Points on a hilly landscape, in no order, each with its height.
A ball rolls from a point to the lowest of its 3 nearest points, and stops where none of them is lower. Distance is the straight distance between rows; heights are no part of it.
k4: [121 118 117 195 129 155 149 121 124 157 147  95 145 116 116 114 137 103
  93 128]  height 118
k319: [122 134  99 129  71 155 113  73  98  71 153 153 103  87 134 113 127 112
 180 140]  height 881
k901: [138 116 120  88 101 161  86 122  94  67 133 157  90 143 192  84 144 111
 175 121]  height 378
k476: [133  96 160 107 130 117 110  89 102 137 119 116 118 119 137 102 142  63
 162  77]  height 342
k573: [117  54 106  62 108 103 170 137 115  48 109 195  84 120 107 146 106 188
 164 102]  height 148
k13: [133  60 173 105 123  83 131 105 130 108  73 160 101 110  95 153 116 112
 164  93]  height 236
k98: [112  68  89 174  88 155 176 102 105 106 139 139 124  76  89 114 121 132
 134 121]  height 447
k981: [141 129 177 133 119  96 113  47 121 143 105 105 134  79  93 143 115  59
 178 127]  height 35
k972: [131 190  84 120 116 149 114 126 150  94 149 138 127 129 152 141 114 155
 112 164]  height 150
k329: [146 130 175 138 144 114 117  99 115 164 131  64 156 128 105 111 151  59
 136 122]  height 125
k301: [145 122 188  79 143  74 100 118 117 135  70 134 120 142 115 139 126  88
 168 101]  height 397
k766: [145 155 120  94 120 119 105 158 148  96 128 158 135 151 174 129 119 161
 120 140]  height 248
k455: [114 163 102 144 139 161 110 132 122 142 165  90 148 147 160  97 132 120
 113 164]  height 88
k140: [144 214 100 132 115 130  91 148 152 103 167 103 146 132 160 136 115 144
 105 175]  height 77
k37: [118  65 118 114 119 161 144 143  78 109 129 142  82 144 154  79 147 133
 134  91]  height 285
k929: [117 106 174 130 167 101 144 172 165 166  81 147 131 161 118 163 118 167
  86  97]  height 83
k883: [128  71 105 112  78 133 138 103  89  51 107 181  98 102 137 118 103 122
 173 117]  height 520
k122: [120 185 133 165 148 162 109 149 124 173 173  63 170 139 137 111 156 104
  95 158]  height 96
k979: [114  96 113 151 125 159 148 119 105 136 150 134 117 115 139 108 137 130
 118 120]  height 237
k325: [104  54 100  75 149 148 148 190  99  96 121 157  93 192 187 110 136 186
 116  91]  height 340
k704: [116 161  75 133  98 121 136 118 159  96 130 163 139  97 114 161 124 150
 126 159]  height 414
k350: [133 122 153  85 144 101 118 159 142 127  99 168 116 150 152 155 100 179
 115 118]  height 262
k200: [139 144  55 102 100 139 139 137 157 100 133 187 117 130 141 141 117 170
 104 145]  height 200
k670: [133 107 138 145 107 120 138 103 126 115 122 137 119 100 107 144 118 114
 137 128]  height 651
k988: [129 108 136 129  90 131 103  67  91  89 131 148 114  82 118  97 120  69
 187 127]  height 687
k161: [139 139 113 142 168 127 136 175 151 168 138 114 147 160 140 141 125 165
  69 142]  height 178
k604: [136 163  78 123 137 160 122 164 143 129 139 142 144 159 172 121 133 176
  95 146]  height 162
k204: [125 155 121 155 103 153  94  95  93 142 172 103 121 119 142  94 139  93
 154 138]  height 135
k487: [134 233 150 136 132 159  89 134 107 136 197  40 139 137 116 105 131  84
 143 194]  height 102
k978: [125  97 104 110 158 129 155 200 150 143 114 147 116 186 177 141 132 186
  99 120]  height 217
k631: [123  87 148 167 107 124 141  56 108 131 128 128 131  77 101 123 133  99
 137 105]  height 50
k57: [103  49 143  86 131 102 150 134 128  94  92 173  87 128 124 144 116 151
 139  99]  height 99
k133: [115 138  42 187 113 153 175  91 145 112 159 135 146  81  82 112 123 147
  99 162]  height 112
k88: [156 179 168  74 168  94 105 175 147 145 103 120 128 167 163 157 134 133
 112 135]  height 254
k744: [118 183  71 150  96 165 107  98 153 111 148 128 152  92 136 142 120 120
 126 166]  height 81
k441: [112  65 155 192 115 116 167  79 119 139 108 110 130  89  67 115 132  96
 129  89]  height 494
k871: [121 140  55 127 110 112 182 118 181  90 125 191 132  94  92 156 110 191
 104 146]  height 216
k50: [133  99 133 111 147 107 150 137 160 128  93 178 116 146 120 170 119 185
  97 120]  height 230
k849: [139 120 136  71 118 141 105 147 111 110 101 150 105 175 181 114 136 135
 150 103]  height 192
k796: [121 112 114 114 106 140 126 133 120  97 119 152 118 143 152 116 121 142
 121 129]  height 360
k669: [143 158 155 159 149 110 110 121 151 184 136  83 148 113  90 146 137 101
 118 148]  height 117
k717: [133 136 144 129  90 155  78  65  76 108 156 120 109  95 160  94 141  67
 182 120]  height 400
k576: [147 156  56 103 118 105 139 130 187  79 129 195 137 124 117 181 103 193
 105 146]  height 132
k625: [144 170 114 107 132 149  86 145 117 111 157 111 137 159 194  99 131 124
 139 136]  height 52
k726: [126 113 128 171 116 132 145  84 148 139 136 130 135  78 101 140 115 100
 115 113]  height 597
k679: [124 154 103 102 126  78 122 117 196 105  98 196 144 103  93 195 108 177
 120 153]  height 158
k195: [152 153 176 128 166 104 120 182 143 184 140  73 145 158 117 146 154 102
 121 138]  height 168
k313: [136 156  84  87 105 103 127 137 172  57 104 194 107 132 133 173  93 179
 132 149]  height 108
k814: [149 121 182 103 139  82 111  91 138 139  98 144 130 110  93 154 124  94
 154 115]  height 472
k505: [125 234  61 125 122 163  92 161 155 100 171 121 144 151 179 111 125 177
 107 171]  height 64
k785: [109  61 141  85 156 121 131 175 126 121  94 140  86 165 165 136 126 164
 137  89]  height 298
k868: [122  93 164 143 120  90 127  77 145 126  92 150 119  84  85 146 124 118
 140 103]  height 464
k912: [ 97  64 156 161 147 104 177 116 164 137  86 153 115 118  55 168  92 161
 100 104]  height 361
k728: [119 194 122 134 109 177  60 109  71 127 182  72 125 139 163  80 147 104
 157 158]  height 93
k909: [153 159 157 102 123 146  77 140 104 104 145 108 122 175 203  73 152 109
 155 135]  height 76
k688: [127  95 188  88 158  92 115 161 136 164  59 121 110 171 133 140 140 118
 139  87]  height 199
k800: [149 152 143 142 141  90 130 120 175 148 105 141 144 116  97 171 111 146
  99 127]  height 302
k504: [110  79 124 104  93 129 135 111 107  95 115 160  98 103 123 131 121 132
 140 103]  height 415
k412: [135 129 131 141 154 136 140 186 135 168 117 119 148 168 155 132 144 140
  81 116]  height 175
k603: [112  67 163 121 151 116 145 151 125 137 100 147 107 129 108 150 131 152
 117  90]  height 213
k602: [120  57 162 138 120 120 144 113 106 123  88 131 118 109 113 104 140 123
 157  91]  height 311
k227: [131 195  99 133 108 139  98  95 137 106 169 113 141 118 143 105 119  99
 155 161]  height 463
k876: [126  74  69 109 118 141 188 181 130  83 119 178 124 154 116 133 123 207
 114 126]  height 295
k457: [132 154 133  81 111  83 104 135 154  85  98 174 115 140 142 167 108 153
 140 123]  height 241
k258: [112  79 183  97 173 118 142 177 121 166  72 115 112 185 167 129 154 133
 121  68]  height 156
k244: [120 135  53 146 121 135 170 107 162 107 137 174 140 103 111 146 125 166
  98 153]  height 323
k518: [147 161 143  90 154 100 107 178 155 124 117 159 132 166 149 156 115 174
 106 135]  height 202
k353: [108 100  75  81 104 114 166 126 147  43 110 206  97 114 107 137 103 200
 134 141]  height 136
k799: [140  94 171 124 172 109 135 189 146 185  98 144 129 183 120 133 133 165
  96  95]  height 46
k922: [109 174  49 172  72 178 133  49 130  95 166 133 137  78 109 123 116 109
 153 166]  height 443
k237: [153 186 127 119 156 117 109 180 157 163 144  94 156 168 150 136 138 138
 115 158]  height 106
k716: [106  69 116 131 101 160 145  96  83  95 131 150 112 100 109 100 119 113
 164 109]  height 545
k874: [104 162  61 174 103 179 136  93 136 109 156 127 149  88 111 116 117 125
 109 167]  height 309
k957: [140 168 133 110 167  85 104 157 188 160 113 169 143 147 103 184  94 178
  96 160]  height 226
k10: [106  89 115 190  94 161 162  93  86 134 161 111 126  87  92 114 129 114
 137 132]  height 533
k344: [128  87 126 168 112 135 158 139 134 142 128 133 145 116 108 122 131 130
 105 113]  height 198
k181: [154 158 154 107 111 112 109 112 110 137 131  95 151 134 143 118 136  83
 149 136]  height 105
k262: [138 186 155 113 165  80 106 175 172 146 117 120 147 152 121 162 133 161
 102 156]  height 205
k251: [153 197 142 110 127 112 100 131 115 136 145  87 142 139 138 122 122  98
 127 167]  height 215
k131: [153 134 158 133 114 139 100  82  96 139 135  82 133 103 132 108 137  69
 160 112]  height 290
k438: [147 187 172  92 153  68  88 181 165 115 118 156 136 147 149 168  92 156
 135 153]  height 266
k7: [143 141 164 119 142 108 109 121 129 150 115 114 144 123 118 145 130 103
 131 126]  height 461
k31: [138 134 182 102 159 102 108 148 146 133  86 134 114 144 130 149 128 118
 144 103]  height 317
k399: [148 151 163 125 120  59 104  78 134 152 112 111 144  90 100 151 118  63
 161 137]  height 528
k565: [133 113 147 138 152 127 135 168 133 188 122 100 142 166 134 115 133 127
 107 106]  height 179
k568: [120  80  62 147 101 186 170 119  95  90 165 139 117 118 108  95 142 156
 121 128]  height 386
k331: [108 147  73 193 101 188 127 110 117 157 173 100 141 123 128  84 141 128
 103 156]  height 38
k84: [103  48 123 100 143 125 171 174 127 115 109 172  95 139 141 137 119 198
  97  97]  height 265
k282: [154 137 132  92 151 127 118 191 135 141 118 152 127 185 176 134 139 171
 110 147]  height 127
k193: [102  64 130 106 159 145 149 195 103 131 108 140 112 168 188 114 145 161
 116  90]  height 319
k461: [127 121 144 170 135 102 144 111 168 153  94 158 144 107  80 159 108 149
 107 131]  height 382
k899: [129 161  83 164  88 119 124  76 152 103 155 149 141  71  97 148 105 118
 134 166]  height 578
k297: [112  70 177 152 135 111 157 125 134 155  87 117 122 127  94 124 125 109
 118  81]  height 247
k231: [108  78  93 129  93 156 181 107 101  81 134 162 108  92 107 117 116 139
 143 123]  height 75
k440: [135 116 145 111 110 113 117  92 114 113 125 151  94  99 140 129 126  92
 180 114]  height 629
k966: [121  68 157 113 151 100 155 149 147 113  75 181  94 123  91 161 106 174
 120  89]  height 163
k129: [146 164 160 130 172 100 127 165 163 177 120 125 137 153 110 158 126 141
  92 140]  height 197
k26: [150 178 166 117 138 126 107  99  89 154 151  51 136 119 113  90 164  37
 191 124]  height 138
k390: [ 89  14 176 114 152  92 175 151 131 107  88 165  73 120  67 163 112 170
 147  68]  height 195
k322: [101  20 138 118 122 111 177 127 108 100 105 144  87 104  94 127 114 153
 148  89]  height 187
k217: [131 128  89 103 144 146 145 188 153 140 134 150 133 181 169 125 133 190
  76 126]  height 185
k333: [110 212 113 145 119 180  76 111 103 127 203  83 134 130 157  79 142 103
 139 187]  height 104
k748: [139 146 139 109 103 143  83 101  94 111 139 110 115 133 169  87 141  81
 173 127]  height 255
k510: [120 237 119 125 123 146  78 145 129 112 190  81 151 134 147 129 132 112
 137 176]  height 92
k869: [115  59 161 154 136 134 150 120 102 152 100  98 125 117 116 109 141 113
 133  89]  height 172
k385: [110  72  96 114 131 156 166 161 105  96 117 158  90 141 152 109 134 173
 128 123]  height 303
k32: [130 133 126 120 117 105 120  98 137 109 106 181 110 103 113 157 102 123
 134 142]  height 532
k423: [135 100 137 106 129 173 120 135  81 131 124 123 122 160 194  85 153 115
 133 116]  height 269
k811: [106 100  97 162 104 204 139 133  61 118 166 123 114 135 159  74 159 117
 135 123]  height 157
k664: [156 133 144  77 131 119  95 156 123 124 111 121 123 173 193 115 152 123
 151 123]  height 116
k771: [147 154 100 103 140  96 130 150 162 106 112 185 112 133 143 169  97 183
 119 143]  height 53
k18: [146 127 147  97 127 132 112 137 103 133 123  98 122 160 168 117 141  94
 128 127]  height 151
k652: [154 169 122  93  95 102 116 129 163  93 134 175 127 125 135 151  97 158
 128 152]  height 176
k75: [115 146  57 153 121 201 145 157 116 136 170 129 141 157 161  95 148 143
  97 148]  height 98
k470: [135 133 162 178 156 110 137 144 142 189 126  77 153 137 107 122 129 111
  85 129]  height 82
k236: [135 174 152 166 124 110 115 101 148 171 160  77 159  91  72 143 123  81
 121 150]  height 160
k630: [136 189 146 171 135 129 120 125 140 178 168  67 159 112 106 134 139  88
 122 166]  height 139
k640: [160 152 198  60 164  68  92 162 132 153  86 138 127 173 123 147 137 133
 139 117]  height 320
k27: [108 115  68 165 120 147 196 120 173 114 138 143 146 104  75 135 127 164
  98 142]  height 401
k462: [130  82 121 141 143 106 153 151 141 123 109 174 106 127 118 135 117 173
 102 111]  height 277
k695: [ 83  22 184 157 144  92 163 105 120 119  67 132 103 108  76 137 130 132
 144  57]  height 267
k454: [132 100 134  92 116 108 133 144 146  94  93 186 119 136 126 169  98 178
 119 135]  height 268
k499: [140 143 179  88 149  57  98 129 184 141  69 168 115 125  70 194 103 150
 141 132]  height 501
k490: [142 144 181 125 150 109 117 148 117 190 132  61 142 159 135 104 150  82
 136  98]  height 159
k878: [137 119 158  82 113 122  98 126 101 121 108 143 105 129 161 122 145 105
 155 105]  height 325
k163: [127  93 168 175 131 102 149 122 149 157  95 125 137 114  79 157 107 131
 116 115]  height 376
k272: [140 171 151 138 178 112 124 196 167 191 130 118 155 167 146 160 122 152
  79 139]  height 182
k746: [135 156 116 182 113 127 140 101 150 155 156  92 154  87  95 157 110 104
 107 167]  height 207
k206: [128 175 104 147 117 132 116 121 139 134 154 107 154 107 136 125 118 119
 105 147]  height 128
k678: [ 94  40  99 185 104 187 173  89  58  91 163 119 112  83  80  85 126 115
 140  96]  height 627
k713: [122 159 112 147  95 191  89  89  52  99 166 111  98 133 161  70 144  99
 165 128]  height 196
k49: [127  72 106  71 123 134 141 147  98  72 103 177  94 147 181 115 129 171
 140 102]  height 324
k781: [149 188 172  79 160 103  95 158 140 152 146  87 149 151 131 129 136 101
 140 143]  height 189
k498: [137 140 138 145 153 108 121 141 160 166 128 127 139 116 104 155 121 131
 100 133]  height 229
k745: [108  15 156 176 125 128 177  83  92 103 118 115 103  91  87 116 129 112
 144  65]  height 375
k396: [152 160 183 126 148  77 111 135 167 156 105 116 145 136  94 162 124 116
 123 141]  height 522
k643: [130 154 153 104 121 160  91 101  73 141 156  83 104 151 166  68 160  69
 181 125]  height 153
k69: [123 195 112 118 114 104  98 130 146 120 146 110 140 107 133 144 120 112
 133 173]  height 282
k383: [123  75 166  97 141 128 116 152 110 136  95 108 101 159 159 106 143 110
 143  85]  height 177
k388: [108  72 173 183 131 147 151  88  86 146 118  68 132  96 108  94 141  73
 145  94]  height 147
k594: [118  91  84 112 132 129 162 149 145 107 130 170 113 127 112 132 109 166
 100 134]  height 264
k741: [129 105 154 118 137 118 122 137 135 142  97 117 126 135 141 134 127 124
 125 116]  height 258
k21: [116 110  72 115 136 155 147 172 133 107 142 154 132 166 168 109 142 166
  93 140]  height 212
k284: [141  99 156 115 120 101 115  89 101 127 112 129 118  93 102 142 140  85
 176  97]  height 565
k413: [103  42  89 111 110 146 199 144  88  70 122 161 104 132 105 119 113 158
 141 121]  height 224
k893: [136 230  94 131  99 148  94 130 140  83 176 112 153 133 170 112 122 139
 138 184]  height 80
k637: [126 119 145 128 156 107 136 179 173 163 100 161 132 143 110 174  95 179
  82 102]  height 115
k674: [134 168 137 142 104 131 107  89 126 138 145 104 135 108 130 119 127  88
 146 156]  height 354
k356: [139 103 174 100 127 120 108 112  82 138 114  98 117 137 151 113 143  97
 159  86]  height 231
k548: [136 106 161 180 117 107 124  59 114 157 141  92 133  92  83 101 131  67
 144  99]  height 576
k916: [129  73 166 106 140  90 136 112 153 131  60 189 105 111  83 171 102 145
 148  90]  height 201
k906: [139 203 169 115 131 125  67 118 109 135 168  67 131 150 159  90 152  71
 182 147]  height 134
k275: [131 219 142 153 132  96 107  93 144 166 169  58 162  79  93 149 127  91
 136 178]  height 242
k635: [128 175  85 101 112 154 138 140 160  93 138 151 126 136 174 143 119 162
 112 144]  height 190
k402: [105  81 109 150 108 174 131 105  63 132 155 116 102 109 142  89 135  91
 138 110]  height 193
k927: [144 183 114 110 145 114 117 169 167 127 143 127 148 135 153 163 111 156
 120 164]  height 131
k38: [150 171 176 118 134 106 101  91  86 147 141  75 126 128 112 103 152  45
 179 126]  height 167
k612: [137  98 147 129 142  91 148 130 159 129  88 194 122 121  83 169 105 167
 113 122]  height 204
k806: [133 154 146 148 105 100 114  77 140 131 129 118 138  80  78 161 106  95
 149 150]  height 569
k609: [136 102 181 102 181  99 125 166 125 174  87  96 123 170 145 127 153 116
 116  85]  height 130
k8: [135 192  74 101 143 140 119 170 176 106 145 117 150 161 173 137 129 173
 101 158]  height 152
k165: [108 105  99 141 138 169 136 150  87 134 148 125 131 166 166  84 146 137
 107 120]  height 263
k145: [142 111 153  38 118 101  85 132 121  97  95 159  91 158 170 140 120 131
 175  95]  height 270
k902: [ 98 132  36 185  88 196 178  86 112 117 170 120 153  94  97  95 145 135
 107 154]  height 310
k335: [123  98 184 103 155 125 119 149  94 159 103  95 131 167 163 113 162  88
 133  81]  height 154
k572: [127  98 102 111 107 113 168 123 147  78 111 176 118 109 107 141 115 175
 114 119]  height 206
k404: [122  84 154 167 135 163 134 127  76 162 137  64 123 145 138  76 156  90
 136  88]  height 126
k844: [157 137 181 102 151 118 109 112  74 183 116  46 140 164 129  78 163  52
 157  95]  height 141
k824: [128 201 118 138 141 116 115 160 147 154 171  86 158 137 143 131 132 133
  94 172]  height 94
k393: [140 130 148 191 129 140 129 119 115 184 148  68 155 116 109 107 158  71
 118 121]  height 107
k201: [159 184 162  98 181  88 101 194 180 163 124 124 140 164 126 175 117 169
  99 154]  height 194
k110: [119  85 138 102 119 136 138 132 109 113 120 150  96 130 159 109 119 125
 134 111]  height 289
k66: [124 111 124 160 155  93 154 133 202 138 102 176 141 108  53 176  88 159
  91 119]  height 385
k924: [145 133 179  50 165  95  83 169 114 132  98 115 100 184 177 127 151 115
 168  96]  height 286
k601: [107  85  77 173  84 172 167  70  88  86 170 134 123  75  92  93 129 120
 142 135]  height 554
k92: [137 117 185  96 126  85 122 120 139 136  86 140 124 120 131 147 131 102
 154 122]  height 441
k169: [128 140  73 112  90 124 154 100 152  64 126 194 124  99 119 171 103 166
 133 151]  height 462
k792: [130 129 122 116 139 129 126 162 121 146 119 125 131 163 182 126 139 133
 110 133]  height 166
k555: [132  98  95 131 140 131 170 146 157 125 108 167 132 138 108 163 129 201
  92 118]  height 260
k666: [142 131 162 140 154 142  97 115 103 165 153  68 152 140 148  92 157  72
 128 133]  height 91
k153: [144 156 157  80 131 117  96 138 118 135 108 117 119 157 174 119 128 108
 145 121]  height 203
k253: [148 107 148  84 110 103 111 111 112  83  96 178 107 114 131 154 116 107
 155 121]  height 574
k219: [107  82 106 100 119 147 158 140 119  73 118 188 110 133 144 128 124 172
 134 109]  height 281
k148: [134 196 152 120 132 133  72 102  92 154 163  66 142 141 140  98 159  58
 166 159]  height 123
k515: [136 151 142 155 147 135 123 154 148 186 158  80 164 154 133 125 128 127
  90 157]  height 84
k355: [120  53 108 116 122 129 184 147 138  89 100 191 100 118 105 137 115 193
 118 106]  height 249
k976: [133 121  92  87  94 136 113 119 133  63 135 168 112 120 153 118 123 135
 154 142]  height 438
k154: [116 139  58 143  81 154 138  90 117  72 145 167 108  92 119 124 113 134
 142 142]  height 933
k407: [137 173 157 152 133  92 116  89 144 157 141  85 149  96  83 148 116  95
 136 151]  height 261
k522: [121 115  54 181 107 162 181 117 123 123 155 130 142 121 113 108 126 152
 101 146]  height 296
k607: [ 96 135  57 172  82 189 153  97 102  90 167 149 132  92  96 103 127 130
 126 143]  height 410
k983: [117 181 103 132 118 109 123 112 173 134 140 144 145  83 109 176 104 142
 116 165]  height 374
k234: [122  53 138 141 120 116 165 124 131 120 101 156 105 101  68 144 115 145
 117 110]  height 291
k923: [123 200  84 169 110 179  95 116 127 140 189  84 158 106 132 109 137  98
 134 177]  height 109
k377: [136 144 126 117 169 105 145 186 168 163 103 151 149 166 155 165 114 182
  75 139]  height 188
k879: [122 172  80 150 103 190 109 106 107 100 165 128 127 127 144  94 148 129
 148 139]  height 137
k54: [151 150 152 103 137  92 111 134 144 131  99 141 120 126 127 157 110 138
 111 135]  height 411
k959: [131 133 112 140 135 139 122 139 136 142 125 125 138 135 157 132 127 128
 115 144]  height 170
k577: [110  40 115  82  98 140 167 128  87  53 117 169 103 130 120 136 114 152
 153  95]  height 191
k671: [125 101 110  91 132 152 131 153  95  85 115 150  97 167 207  90 135 161
 130 116]  height 351
k618: [120  76 184 102 176  95 137 142 136 158  62 157 108 150 108 149 119 146
 127  74]  height 272
k339: [144 148 160 164 158 142 113 121  77 193 142  38 147 151 133  82 175  63
 148 104]  height 110
k86: [109 218  70 157 118 191  93 145 124 132 195  83 142 132 165  92 137 126
 116 182]  height 90
k543: [105  47 128 157 103 132 165  57  86 117 135 118 108  68  87 110 139  94
 153 102]  height 546
k109: [130 209 111 104 140  96  95 146 162  96 144 129 142 115 127 172 102 161
 118 174]  height 164
k699: [111 156  95 173  90 157 108  68 114 108 165 116 123  87 114 121 116 105
 161 158]  height 551
k473: [136 199 162 156 152 115 117 133 124 182 166  30 179 134 102 123 151  84
 129 177]  height 124
k427: [129 113 101 118 132 115 167 150 175 105 112 211 132 111  89 175 112 194
 104 129]  height 276
k714: [148 212 169  86 166  83 119 144 164 146 135  94 150 137  98 148 147 119
 135 165]  height 252
k884: [133 140  97 128 136 117 123 133 167 139 126 152 140 130 132 162 111 170
  93 141]  height 161
k986: [114 129 102 174 112 197 116 110  79 149 159  95 120 138 152  58 154  90
 126 129]  height 133
k530: [112  65 120 114 130 166 140 136  79 154 122 121 118 138 160 101 141 120
 138  92]  height 275
k974: [146 115 197  63 159  68  99 134 119 149  67 123 113 164 127 150 136  97
 184  77]  height 326
k938: [139 110  97  83 135 141 141 180 139 104 121 173 117 152 168 126 119 184
 116 126]  height 253
k563: [105  99  89 167  92 182 138  76  87  88 163 146 102 102 117  86 130  98
 169 125]  height 667
k197: [105  41 145 117 137 121 163 143 104 119 107 115  99 134 149 116 130 126
 132  84]  height 208
k318: [130 106 137 183 128 123 172 100 159 165 109 115 141  95  61 150 110 130
  99 126]  height 442
k818: [130 145 129 152 119 143 109 116 116 165 161  77 148 119 133 116 151  82
 134 152]  height 78
k815: [148 218 162 124 161 111  96 132 115 154 170  43 152 145 116 113 155  49
 148 168]  height 114
k67: [128  87 153 112 150 102 119 168 155 131  99 152 125 147 126 143 114 170
 110 114]  height 165
k725: [134 152 155 158 121 122 118  70 114 140 141  83 143  83 107 114 121  86
 148 134]  height 488
k316: [124 200 100 124 113 191  75 134 116 101 169 110 123 164 186  76 138 127
 150 153]  height 74
k372: [134 153 151 143 138  81 112 102 176 145  99 139 143 103  75 172 113 132
 112 142]  height 408
k354: [140 150 136 108 105 123 105 124 143  89 128 146 126 118 148 132 120 117
 137 138]  height 49
k494: [118  97  99 133  98 166 135 118 112 100 143 148 112 133 143 100 125 127
 152 126]  height 352
k15: [124 106 169 161 144 127 144 120 141 179 109  76 152 118 108 121 135  99
 117  98]  height 56
k343: [114 107 127 181 123 186 141 115  82 171 159  75 139 142 143  81 160  83
 115 109]  height 113
k838: [124 162 124 164 137 115 130 131 168 154 127 127 157 100 109 150 114 125
  97 150]  height 271
k894: [128 152 147 195 116 100 124  72 140 160 148  97 155  70  75 162 112  74
 112 155]  height 322
k770: [138 159  84 136 125 153 137 161 151 127 152 136 152 138 143 128 139 164
  96 162]  height 171
k889: [119 139 148 206 140 130 156 108 144 194 141  80 176  90  71 143 128 100
  98 138]  height 100
k346: [148 130 129  67 126 137  83 169 125  83 124 142 105 187 217 108 149 139
 138 114]  height 103
k3: [114 128 109 141 124 111 136 117 162 119 130 169 141  94  96 164 102 145
 123 130]  height 465
k896: [125 151  92 186 136 165 147 144 142 174 166  91 170 136 132 124 133 137
  72 156]  height 95
k943: [122 147  65 112 147 133 150 175 160 142 130 178 142 136 134 135 135 199
  88 145]  height 214
k332: [102 128  73 125 116 171 119 139 115 108 133 158 127 145 179 100 127 137
 126 126]  height 398
k696: [127 172 137 161 159 139 134 167 146 188 142  63 158 161 126 133 138 117
  75 145]  height 72
k772: [129 134 150 177 151 150 126 123 112 181 157  71 151 144 133  85 153  90
 113 116]  height 101
k756: [129 145  63 104 132 105 177 163 180  99 110 194 142 155 114 170 117 215
  76 135]  height 174
k496: [113 113 108 166  80 165 118  51  58  83 150 144 109  81 130  94 117  88
 185 119]  height 778
k908: [116 112 132 167 114 159 124  91  94 147 142 107 133 111 139 101 143  77
 124 118]  height 211
k567: [149 133 199  82 163 106 106 150 108 155  98 108 133 171 138 124 151  94
 163  97]  height 220
k33: [112 183  75 169 129 183 127 146 118 124 174  90 140 141 158 101 141 138
  92 152]  height 70
k488: [135  48 189 127 148 102 150 119 109 159  73  87 123 124 118 120 161  96
 153  54]  height 210
k376: [128 120  89 146 118 112 167 108 160 117 127 163 141  93  75 164 118 163
 104 148]  height 412

For each start below, name the point where the ball stops.
k165: k818
k494: k818
k908: k818
k814: k609

Call two points neighbours if one is among the 3 nearest of the other. Go from one point of each pair to the other, from neighbour to neighbour, staying as low as possible. Name the highest point that can't be avoided.
k744 / k818: k206
k67 / k631: k441
k133 / k282: k874
k15 / k346: k664
k67 / k818: k565
k353 / k231: k413
k15 / k696: k470
